Each scene shows the same named points in several views. A view is turned or mirrored, shifted and resized as a whole, has a little noise and may leave points out.
In the rows, zero is written as 128.

Scene 1
View 1
K_947: [128 134 117 143 122 118 122 114 111 149 112 129 134 153 122 145 156 113
 129 152 117 125 130 127]
K_643: [161 126 107 150 129 105 121 106 143 140 109 116 146 121 111 143 136 133
 103 141 116 105 161 142]
K_600: [123 137 126 131 131 127 106 115 101 135 119 118 134 147 136 143 175 114
 123 142 129 147 135 122]
K_294: [153 130 117 149 138 137 110 116 120 141 104 105 157 132 119 131 133 140
 113 126 124 119 157 129]
K_602: [112 133 110 144 125 100 104 120 100 150 124 138  88 159 125 154 198 118
 144 171 114 151 102 115]
K_624: [138 133 121 134 120 110 129 102 130 135 111 121 155 134 122 150 147 106
 108 144 120 112 156 143]
K_29: [ 80 147 131 117 108 105 120 111  83 147 128 148 106 177 144 163 212  75
 150 176 117 159  98 118]
K_648: [142 127 115 136 122  92 124 101 138 133 117 125 137 128 119 153 161 110
 103 154 116 117 153 144]
K_696: [102 137 115 133 111  84 119 110 106 146 126 147  93 162 130 163 204  95
 140 183 108 144 104 124]
K_848: [ 91 146 130 126 113 121 122 114  82 153 118 139 123 177 136 155 186  90
 149 165 117 144 108 117]
K_6: [178 117  88 174 136  91 113 116 154 151 107 118 116 120  93 142 135 158
 110 153 106  98 144 136]
K_150: [141 136 128 131 137 146 110 112 112 132 108 103 171 133 132 133 140 120
 106 119 135 129 165 131]
K_817: [102 153 150 120 143 196  93 127  52 141 109  98 173 169 155 123 159 111
 141 107 151 168 136 102]
K_455: [136 135 113 158 145 152  95 134  89 158 109 110 128 157 121 129 152 149
 146 133 126 141 120 105]
K_79: [136 129 111 142 125  94 113 107 127 138 120 128 118 134 121 152 174 117
 115 159 113 130 137 135]
View 2
K_79: [126 124  96 136 114 111 132 105 104 108 113 145 134 110 120 145 162 159
 127 127 135 122 104 108]
K_848: [149 128 104 133 143 114 127  77 103 143  82 144 113 159 132 129 162 134
  92 110 118 160 115 149]
K_150: [131 134 123 175 136 150 103 141 125 111 120 144 154 138  87 128 113 153
 148 144 142 107 111 137]
K_648: [116 130  91 152 113 119 126 113  97 113 127 146 138 110 108 131 158 169
 141 140 137 115 100  99]
K_600: [141 122 110 145 130 124 123 112 125 113  99 144 137 142 112 133 139 141
 117 126 140 123 112 142]
K_696: [138 117  84 115 118  93 146  67  97 128  90 148 110 133 145 136 184 143
  91 109 126 152 108 124]
K_602: [146 117 102 106 121  96 142  85 113 112  82 144 122 128 144 159 171 137
  95 101 127 140 117 133]
K_643: [116 143 111 159 114 131 114 133  97 105 133 141 151  95  94 151 143 176
 157 133 133 106 107  94]
K_624: [119 139 103 172 127 138 113 120  97 125 131 146 139 125  92 122 140 167
 148 146 136 120 101 109]
K_455: [155 138 147 132 140 133 110 132 127 104  86 137 146 131 112 178 125 138
 122  98 123 119 130 151]
K_817: [168 129 144 162 166 159  98 128 152 125  75 143 144 193  96 122  95 112
 108 126 139 129 127 199]
K_947: [134 139 113 144 131 123 119 109  99 123 106 143 130 127 113 146 151 154
 126 117 123 132 112 123]
K_6: [116 145 120 134 104 116 123 140  92  88 129 137 150  68 106 190 156 183
 160 113 125 100 113  80]
K_29: [150 114  88 120 136  98 142  59 106 142  78 149 106 166 146 118 174 127
  76 113 124 165 112 151]
View 3
K_29: [ 97 140 157 151  90 182 167 127 105 141 132 119 104 168 125 173 121 139
 174 110 109 152 127 151]
K_6: [136 163 133 170 110 124 101 123 123 114  85 131 118  87 120  76 110 148
 160 120 150 105  93 103]
K_848: [101 154 159 148  99 171 165 119 104 139 131 124  94 146 135 160 122 135
 162 116 111 151 115 142]
K_455: [105 149 154 169 121 151 132 117 119 139 113 146  66 102 147 126 108 122
 139 109 107 131 102  89]
K_643: [138 176 140 161 101 115 114 112 133 132  99 139 119 101 128 101 129 139
 153 140 150 118  91 109]
K_294: [129 174 147 164 111 119 119 105 135 144 108 152  93  96 145 113 128 126
 139 138 135 122  90  92]
K_150: [128 177 151 162 104 115 126  99 144 158 119 161  93 111 151 134 139 122
 135 148 132 131  91  96]
K_602: [102 130 148 166  99 174 142 135 110 127 111 125 101 145 120 140 106 140
 172  98 115 132 121 129]
K_817: [ 99 160 168 160 113 146 157  95 136 179 144 170  48 127 171 177 132 101
 123 132  91 154 102  87]
K_947: [118 164 150 155 105 145 140 116 114 133 114 130 103 119 134 129 122 136
 156 124 129 135 103 122]
K_600: [114 153 150 165  98 142 136 115 131 150 119 147  96 134 137 146 126 128
 151 126 121 133 108 112]
View 4
K_643: [148 140 159 120 177 126 157 129 144 151 183 151  84  91 126 142 143 140
 106 138  88  90 140 134]
K_455: [ 85 105 107 146 147 124 125 105 183 182 168 143  75 102 119 102 131 135
 130 121 139 125  82 130]
K_648: [147 142 158 115 184 126 150 130 140 141 167 140  94  90 141 150 143 146
 111 126 100 106 148 141]
K_29: [103 120 127 124 180 119 104 116 165 154 108 100 145  84 195 145 121 143
 144  73 161 177 121 144]
K_696: [109 131 151 126 194 118 120 116 170 139 117 122 136  87 193 145 115 127
 137  99 137 151 121 151]
K_602: [ 92 126 142 135 185 120 125 106 181 145 126 133 116  95 174 126 117 120
 137 110 140 145 105 152]
K_6: [134 146 172 136 184 120 167 116 164 149 189 177  75  95 128 124 125 107
 104 165  69  73 117 140]
K_600: [113 120 123 121 164 127 129 119 153 159 156 125  91  98 128 135 145 158
 126 108 140 131 126 140]
K_947: [128 122 132 130 165 119 132 125 155 168 165 133 102  88 148 135 134 137
 119 112 113 124 122 128]
K_817: [ 95  87  61 126 117 135 105 120 157 204 170  97  70 103  92 115 164 195
 132  84 180 155 108 116]
K_624: [154 134 143 116 169 124 145 137 134 162 179 134  93  86 134 148 149 154
 111 119 100 108 147 127]
K_79: [124 138 155 121 186 124 144 118 155 140 153 141  98  93 146 140 134 135
 120 124 114 114 133 146]
K_294: [132 121 125 130 151 125 148 126 149 174 199 147  63  98  98 123 151 152
 107 135 104  96 123 123]
K_150: [135 119 113 118 147 132 141 130 136 175 191 131  64  99  93 136 165 175
 108 121 121 107 138 122]
K_848: [112 115 116 130 165 118 109 123 162 172 133 107 131  82 178 136 127 145
 137  83 146 162 116 130]
View 5
K_696: [155  88 138  99 134 116 158 201 126 187 130  83  99 115 108 134 133 139
 177 102 108 168  70 134]
K_455: [ 85  48 145 124 170 149  90 192 150 128 130  87  89 167 106  94  94 146
 126 152 146 107  94  88]
K_150: [144  95 184 156 176 141  68 205 160 116  94 127 112 174 126 126  75 117
 119 125 124  80 124  69]
K_79: [138 100 175 124 151 127 135 218 145 164  94 119 105 138  97 135  97 140
 173 138 107 148 102 105]
K_648: [146 117 181 139 162 126 120 223 151 155  80 142 115 147 100 146  80 137
 167 123 103 133 116  86]
K_848: [159  78 123 109 144 120 122 186 127 163 154  66 102 129 132 124 132 124
 139  81 121 131  72 123]
K_817: [149  47 163 148 164 152  46 161 144  96 147  51  94 178 168  90 122  86
  77 128 146  58  89 101]
K_600: [148  84 170 134 155 132 105 198 145 141 111  96 103 150 123 123 107 118
 141 128 119 117  97 103]
K_624: [152 118 162 141 168 123 101 220 153 146  92 140 117 151 109 146  74 137
 150  95 109 113 120  74]
K_294: [111  90 172 146 181 142  79 214 163 122  93 137 107 174 105 119  64 141
 132 135 129  94 126  62]
K_6: [ 76 103 157 125 178 137 126 240 166 159  71 166 104 157  57 133  48 187
 180 148 120 143 129  60]
K_602: [127  70 144 102 142 126 150 197 132 174 131  77  94 125 104 120 126 144
 170 135 117 163  73 128]
View 6
K_648: [133 123 132  91 118 129 110 132 115 166 173 142 111 139 174 119 149  95
 124 121 121 115 117 104]
K_455: [124 118 154 128 123  83 130 123  89 131 173 125 126 134 127 141 135 144
 131 129 108 106 125 130]
K_947: [124 117 139 106 123 108 122 135 115 155 169 133 118 138 142 119 139 125
 124 127 125 111 111 110]
K_643: [144 117 129  94 116 127 104 124  87 155 186 139 108 158 177 130 143  96
 124 121 116 113 115 118]
K_79: [122 129 143  98 119 115 111 135 119 160 173 136 116 127 164 126 150 104
 126 133 119 111 121  97]
K_848: [105 121 145 113 131  96 141 146 152 159 145 132 129 115 116 103 138 144
 125 127 135 111 110  99]
K_150: [148 104 131 118 117 128 131 108  90 150 161 145 123 137 161 121 139 119
 134  95 112 120 129 144]
K_29: [ 93 131 150 110 133  93 142 154 173 166 140 133 131  94 119  99 145 140
 126 133 135 111 115  82]
K_294: [145 108 134 114 117 116 118 113  78 145 177 139 117 151 158 133 138 116
 130 112 112 113 122 137]
K_696: [ 97 138 150 100 129  97 123 155 159 166 159 130 123 109 137 111 148 121
 122 145 132 106 113  74]
K_624: [139 113 125  97 118 135 119 127 109 164 168 144 114 145 166 113 144 106
 124 113 126 118 113 117]
K_817: [133  97 146 153 128  98 169 104 106 135 134 142 146 107 112 116 131 167
 141  87 113 119 138 160]
K_6: [136 129 140  89 113 108  87 133  75 148 206 127 103 166 177 149 146  91
 120 147 109 103 113 105]

Which points are out of place in each view (at most two, in the order of its rows)? Write - if all are in place.
view 1: -
view 2: K_624
view 3: -
view 4: K_643, K_455
view 5: K_79, K_648
view 6: -
